A landscape with many valleys, sampled at points; each row gives a point and its height.
A ball rolls from a point to the lowest of its 2 nearest points, and stops where none of them is lower. Distance is the straight distance between rows; heights are no part of it.
Z_964: 78 170 132 84 109 99 96 121 125 108 149 138 154 108 120 162 138 114 130 157 121 100 137 105 118 136 158 139 104 173  height 492
Z_311: 165 162 162 177 115 79 130 107 147 118 161 103 134 131 138 144 74 136 89 134 119 127 118 110 167 147 124 163 141 92  height 686
Z_731: 163 111 150 137 168 169 146 51 128 109 155 148 148 149 180 129 168 139 96 157 91 61 163 145 168 116 100 133 112 116  height 424
Z_174: 124 126 134 176 149 148 126 135 144 115 128 135 61 133 122 144 130 111 156 159 88 110 164 127 142 137 78 78 106 102  height 723
Z_863: 181 125 137 136 142 141 142 152 107 98 130 107 182 135 130 118 74 129 128 104 153 175 82 171 103 165 134 127 135 74  height 657
Z_896: 127 191 118 97 126 98 103 108 130 123 136 122 104 174 150 162 107 118 100 177 109 115 111 110 126 138 171 162 125 172  height 298
Z_571: 75 124 156 102 97 110 95 157 132 94 87 136 171 111 72 108 135 97 123 145 131 136 100 105 118 110 158 159 153 127  height 443
Z_740: 153 117 134 174 151 147 131 156 124 105 130 115 95 125 124 112 121 104 165 122 109 122 128 160 133 140 107 96 128 74  height 696
Z_989: 122 122 66 106 112 114 107 113 171 184 100 102 61 160 132 138 153 104 110 127 138 116 140 134 125 111 113 136 123 180  height 372
Z_391: 147 105 137 165 127 121 128 120 99 109 81 90 211 95 109 130 101 146 128 107 114 183 83 121 137 164 155 114 155 113  height 591
Z_470: 104 80 86 119 92 107 126 119 150 186 76 109 89 144 119 112 175 109 125 96 139 107 124 126 148 99 122 103 145 172  height 319
Z_602: 170 135 169 150 186 123 107 75 166 90 138 130 111 141 114 128 191 116 92 142 105 102 187 153 130 124 78 159 112 120  height 561
Z_525: 99 141 129 72 93 150 116 153 129 140 155 148 105 129 140 146 91 126 129 183 170 122 118 150 114 127 135 109 132 124  height 376
Z_813: 98 89 118 67 116 175 132 138 111 128 141 143 130 124 138 132 132 127 133 156 156 102 108 157 126 124 142 81 152 114  height 471
Z_643: 119 158 163 138 172 160 127 98 128 100 104 88 77 152 141 142 183 165 93 140 86 138 112 154 145 152 125 121 157 100  height 634
Z_106: 115 151 134 63 104 126 159 179 120 171 151 176 99 134 152 99 117 167 114 88 171 145 105 134 123 116 125 149 159 116  height 724
Z_252: 80 105 138 117 110 140 120 147 118 120 62 97 122 119 84 101 141 105 126 162 117 131 83 115 138 98 151 126 169 129  height 348
Z_956: 120 145 121 126 79 88 134 161 91 128 160 149 159 83 157 139 69 149 164 72 108 134 86 100 150 141 166 142 115 102  height 665
Z_51: 135 68 120 110 106 100 141 138 156 173 98 127 165 105 65 114 105 136 120 112 231 174 118 124 118 98 135 122 155 142  height 88
Z_313: 97 156 131 145 117 119 107 80 133 114 150 115 108 130 140 187 122 119 130 201 96 88 157 97 158 131 156 107 111 181  height 667
Z_979: 160 112 123 125 124 142 155 127 127 142 166 139 86 137 149 111 123 143 108 99 137 97 136 174 136 133 87 79 147 78  height 411
Z_177: 124 94 113 91 84 119 135 182 96 137 139 163 147 107 123 105 104 112 178 101 144 95 91 122 151 100 167 108 141 109  height 668
Z_92: 171 139 104 169 147 74 103 131 129 120 117 90 175 145 92 125 96 85 135 123 138 139 125 124 83 153 127 143 101 147  height 463
Z_63: 154 164 114 105 106 108 159 172 125 170 162 154 84 146 168 124 89 168 130 70 160 149 106 145 124 142 112 126 138 90  height 747
Z_937: 172 118 119 194 150 180 148 124 127 104 99 71 130 143 144 123 83 132 118 135 97 205 102 149 115 150 122 132 135 98  height 290
Z_590: 146 105 100 196 134 211 139 150 112 101 105 86 128 112 167 131 78 121 176 124 91 211 110 123 141 143 134 118 119 94  height 352
Z_306: 106 122 122 105 87 74 134 126 160 187 130 146 106 97 106 131 100 181 106 101 196 175 149 113 131 113 100 111 155 134  height 684
Z_452: 101 166 106 142 133 121 124 118 153 157 104 123 94 168 147 97 175 115 107 118 92 130 137 113 116 113 118 189 112 173  height 162
Z_481: 144 151 175 186 162 132 124 91 118 89 170 124 173 112 143 127 141 138 118 135 90 131 162 138 126 146 104 153 101 115  height 532
Z_43: 100 174 161 130 128 123 113 125 144 107 117 120 82 149 109 143 124 108 103 174 109 129 121 118 151 118 146 158 144 145  height 222
Z_587: 167 97 121 141 141 162 156 79 128 142 184 147 167 130 160 134 133 153 110 134 135 101 165 156 114 133 85 103 101 137  height 351
Z_14: 104 166 200 120 106 87 107 97 133 96 141 134 108 125 110 143 169 122 89 138 101 77 130 87 189 108 167 150 153 117  height 528
Z_825: 124 118 102 122 99 108 122 168 117 148 131 157 118 104 97 141 118 116 190 124 166 131 154 128 127 118 150 74 113 138  height 544
Z_499: 98 195 109 80 119 102 93 144 115 117 132 126 158 139 125 146 107 109 139 157 98 129 92 110 84 140 179 163 119 174  height 406
Z_567: 113 110 111 85 115 140 134 141 145 166 139 121 130 129 119 127 89 146 131 150 200 166 124 138 83 126 133 116 131 145  height 278
Z_743: 78 153 135 103 119 127 79 101 142 110 133 134 81 135 140 184 183 100 134 191 86 73 160 78 162 117 145 119 108 171  height 630
Z_749: 125 69 121 102 122 120 143 140 102 132 74 114 189 100 82 103 160 122 137 81 158 130 97 127 133 120 159 108 158 145  height 269
Z_198: 101 156 175 136 175 156 120 154 97 91 134 162 102 132 163 116 179 137 167 113 56 90 145 112 122 143 106 157 109 81  height 660
Z_268: 141 92 117 134 161 178 148 88 122 124 168 168 153 149 178 114 177 120 134 122 102 61 168 137 125 111 71 127 82 130  height 389
Z_60: 153 90 112 110 89 140 167 141 100 158 174 152 197 85 168 119 64 156 162 57 157 156 106 104 134 126 176 141 121 114  height 579
Z_483: 132 147 104 154 145 156 154 143 131 133 109 105 116 162 145 122 86 148 116 142 138 204 115 162 99 150 126 131 121 120  height 237
Z_674: 89 163 121 167 117 133 149 148 138 143 111 146 94 140 160 89 132 131 120 100 83 150 113 106 125 107 129 190 113 136  height 244
Z_197: 118 135 112 133 100 81 131 122 113 151 149 129 133 78 124 164 88 173 158 128 153 149 129 109 141 148 122 73 126 131  height 626
Z_847: 161 159 190 163 168 121 126 70 145 92 153 115 133 126 119 156 159 150 85 129 91 124 160 140 156 141 120 148 139 112  height 546
Z_17: 153 139 148 152 159 143 137 128 131 97 101 96 72 152 133 134 141 120 122 142 109 129 115 170 141 149 105 89 169 69  height 666
Z_621: 158 76 101 95 143 149 153 91 124 153 162 146 139 130 138 112 196 133 112 77 120 67 178 138 111 114 75 119 101 157  height 426
Z_844: 169 135 85 117 113 92 144 148 113 185 144 127 90 138 126 129 95 162 147 77 172 146 127 156 118 138 115 70 138 118  height 772
Z_529: 143 86 125 74 119 130 122 106 151 152 172 154 160 109 112 127 143 120 116 124 188 105 180 139 93 106 93 124 109 145  height 511
Z_978: 127 147 126 110 157 141 111 133 121 112 147 159 98 129 151 141 194 120 151 114 88 82 159 134 106 140 83 126 97 117  height 616
Z_210: 154 153 98 141 117 64 137 138 120 165 105 104 109 143 123 130 91 163 136 79 146 171 100 129 119 163 130 106 152 123  height 782
Z_841: 73 167 156 144 158 154 107 146 124 106 101 153 78 145 158 109 184 120 148 147 51 103 156 97 124 118 126 179 110 132  height 698
Z_271: 142 89 69 152 128 201 136 141 103 120 100 85 146 120 155 133 78 118 167 138 108 187 71 135 134 142 180 104 131 135  height 285
Z_138: 182 133 167 157 132 113 129 100 116 98 157 96 185 120 130 137 76 141 91 118 126 148 102 146 139 166 132 125 149 78  height 676
Z_966: 116 138 131 138 90 70 136 170 118 140 135 147 176 80 105 132 63 147 153 107 165 167 103 99 131 127 157 134 129 115  height 699
Z_226: 64 138 131 79 116 120 75 139 139 107 117 134 103 106 116 161 176 97 167 160 91 99 147 93 124 124 134 118 107 165  height 567
Z_119: 139 157 145 129 177 143 96 119 133 87 119 126 119 155 118 135 186 103 119 153 98 98 158 145 111 139 103 140 110 126  height 581
Z_131: 198 115 133 168 146 101 133 76 164 153 160 113 108 169 139 117 115 111 81 160 143 110 161 173 135 117 69 130 129 112  height 342
Z_433: 123 124 117 115 129 131 127 150 156 138 65 114 121 144 75 98 126 98 103 137 170 172 113 136 98 118 121 157 148 149  height 382
Z_977: 128 216 187 141 144 105 120 99 157 120 156 145 68 152 136 164 115 145 75 174 123 142 144 100 152 124 152 182 138 139  height 275
Z_361: 102 97 129 132 137 119 116 153 77 91 67 104 202 94 85 118 168 121 166 86 105 134 83 126 119 144 171 95 157 126  height 405
Z_699: 114 171 132 121 107 63 118 138 104 118 77 110 145 105 97 160 105 174 130 115 116 180 79 120 129 168 163 103 171 128  height 752
Z_751: 136 140 143 163 164 149 121 135 128 107 145 148 178 127 136 98 158 109 133 104 102 113 158 139 93 142 101 173 94 135  height 513
Z_663: 120 125 121 76 80 69 126 147 121 162 153 153 124 67 83 149 103 178 140 107 189 151 148 115 131 122 122 75 147 126  height 663
Z_917: 188 102 111 174 128 140 142 144 102 125 103 92 196 106 126 120 66 153 147 76 150 202 81 132 126 170 144 130 151 98  height 627
Z_192: 131 108 157 105 136 134 118 76 139 116 147 143 136 153 148 118 173 115 90 154 106 44 143 139 163 88 115 158 134 120  height 452
Z_237: 128 187 190 131 161 104 94 92 123 81 142 130 111 136 115 181 192 122 109 142 83 72 162 114 151 139 166 143 141 129  height 560
Z_506: 131 123 89 96 129 115 119 177 119 132 89 141 134 113 81 117 146 100 192 104 184 164 132 119 97 124 172 113 116 168  height 404
Z_472: 115 151 133 116 93 38 106 162 117 140 73 131 162 106 76 142 86 136 132 120 160 171 90 93 116 130 154 119 144 126  height 725
Z_335: 144 84 153 155 131 142 141 104 129 123 142 143 108 151 155 93 155 98 119 129 90 38 135 140 169 93 86 136 125 80  height 483
Z_32: 133 103 61 127 124 132 112 128 162 171 96 103 82 160 107 137 118 96 138 148 167 148 146 137 86 117 116 103 113 175  height 340
Z_133: 141 97 129 141 140 200 150 84 130 112 161 126 168 129 169 122 108 156 112 156 119 140 133 148 128 137 110 138 109 142  height 325
Z_378: 130 96 84 161 136 198 151 146 123 143 125 127 135 151 171 120 88 122 167 142 112 159 117 127 110 129 145 120 99 151  height 133
Z_660: 131 102 78 113 144 127 125 155 156 169 84 106 118 123 76 124 126 115 159 122 202 186 153 124 84 113 149 126 112 194  height 273
Z_734: 121 102 133 195 128 201 136 162 124 105 141 149 87 121 180 105 106 87 174 149 73 118 135 111 158 111 100 153 87 81  height 751
Z_358: 142 127 131 171 144 127 126 136 124 102 129 128 198 130 111 99 115 84 112 125 128 116 124 133 95 118 136 169 102 130  height 491
Z_281: 142 124 148 84 126 132 139 140 121 113 167 156 129 100 118 114 158 134 110 108 147 99 163 146 113 128 92 134 127 110  height 485
Z_107: 192 153 158 143 159 118 126 65 153 123 170 138 107 179 151 136 104 115 76 188 148 87 157 151 154 121 111 165 123 108  height 322
Z_502: 117 133 103 154 166 160 134 110 137 126 90 117 139 168 140 106 160 115 104 153 83 121 138 122 105 111 127 183 94 179  height 224
Z_321: 80 75 113 132 97 116 133 111 131 148 71 93 107 133 102 115 151 118 120 141 133 107 93 123 172 96 143 92 174 145  height 226
Z_367: 155 110 111 78 117 135 153 117 124 163 191 170 101 121 141 128 155 139 109 81 141 78 184 142 132 110 80 104 102 123  height 454
Z_427: 138 99 101 93 87 124 151 187 77 132 167 169 165 83 161 110 79 137 187 59 130 125 95 109 158 118 196 128 130 105  height 620
Z_123: 97 180 161 127 159 134 84 102 135 77 131 127 126 123 114 168 189 121 123 156 79 115 179 103 118 141 132 150 112 162  height 590
Z_175: 90 108 172 72 129 163 125 119 110 93 131 117 142 124 133 127 162 143 123 157 120 82 99 137 141 126 149 111 158 109  height 547
Z_167: 112 101 141 163 122 137 118 139 82 88 89 90 163 90 119 123 131 133 148 111 86 137 76 114 161 150 157 101 157 98  height 525
Z_948: 155 91 127 113 130 107 136 142 131 148 88 114 196 116 77 105 140 129 111 78 190 179 113 141 85 131 131 122 146 137  height 171
Z_946: 122 97 108 79 94 91 124 178 103 136 122 170 124 89 79 112 146 115 181 76 168 106 139 110 144 100 145 96 124 121  height 619
Z_204: 125 97 121 121 109 140 170 129 123 160 159 146 185 108 142 105 112 157 130 77 153 135 126 123 126 124 129 138 114 142  height 552
Z_626: 109 134 144 99 107 99 157 142 137 166 112 133 113 129 123 104 117 168 98 95 172 178 93 132 130 121 117 134 164 114  height 701
Z_579: 115 145 114 146 116 99 126 106 107 130 171 122 127 109 144 171 116 142 141 148 107 94 140 115 143 155 132 86 114 147  height 664
Z_292: 137 95 79 70 107 110 115 147 159 192 109 132 120 130 93 126 113 116 132 122 231 166 140 138 96 96 145 117 142 162  height 186
Z_883: 109 147 185 79 175 159 120 112 117 93 128 119 104 143 133 144 208 150 119 143 91 93 129 133 138 150 132 112 162 107  height 599
Z_905: 103 142 169 108 92 83 116 121 129 100 124 129 164 111 96 128 151 113 98 127 120 94 106 108 152 129 144 138 157 124  height 497
Z_47: 112 101 104 193 125 174 134 149 145 125 136 146 82 129 149 128 97 91 154 172 110 119 150 115 142 105 94 106 78 119  height 745
Z_24: 117 153 142 125 141 167 153 102 131 126 136 112 127 135 152 143 117 172 103 141 137 165 124 155 116 151 110 134 129 128  height 288
Z_294: 114 104 123 128 107 106 133 112 144 140 163 140 165 108 125 125 102 134 119 139 163 105 152 122 118 112 115 127 115 150  height 531
Z_422: 175 121 110 158 136 124 131 115 153 147 140 112 93 161 138 137 101 129 115 135 152 138 138 165 124 137 84 93 136 105  height 371
Z_817: 103 145 103 141 129 141 139 169 141 141 85 121 91 154 118 98 110 102 124 144 125 155 106 124 114 111 132 165 125 141  height 328
Z_202: 148 144 97 115 144 103 116 130 143 140 105 102 139 157 105 132 148 108 119 120 147 144 115 138 86 150 130 133 126 158  height 428
Z_58: 133 176 158 128 143 110 127 80 162 134 173 146 95 147 159 151 113 159 83 176 142 119 166 135 136 123 111 161 115 147  height 300
Z_307: 105 107 96 150 151 205 150 130 125 125 114 128 127 152 174 106 139 109 143 155 82 105 117 119 126 119 131 139 96 144  height 239
Z_783: 87 142 145 186 148 169 123 160 129 103 108 144 70 125 150 103 133 109 150 156 57 127 135 90 152 110 115 158 107 98  height 729

Where does a ball stop that starts at each point below?
Z_138 | Z_51
Z_979 | Z_43
Z_123 | Z_321
Z_841 | Z_452
Z_313 | Z_43
Z_844 | Z_197
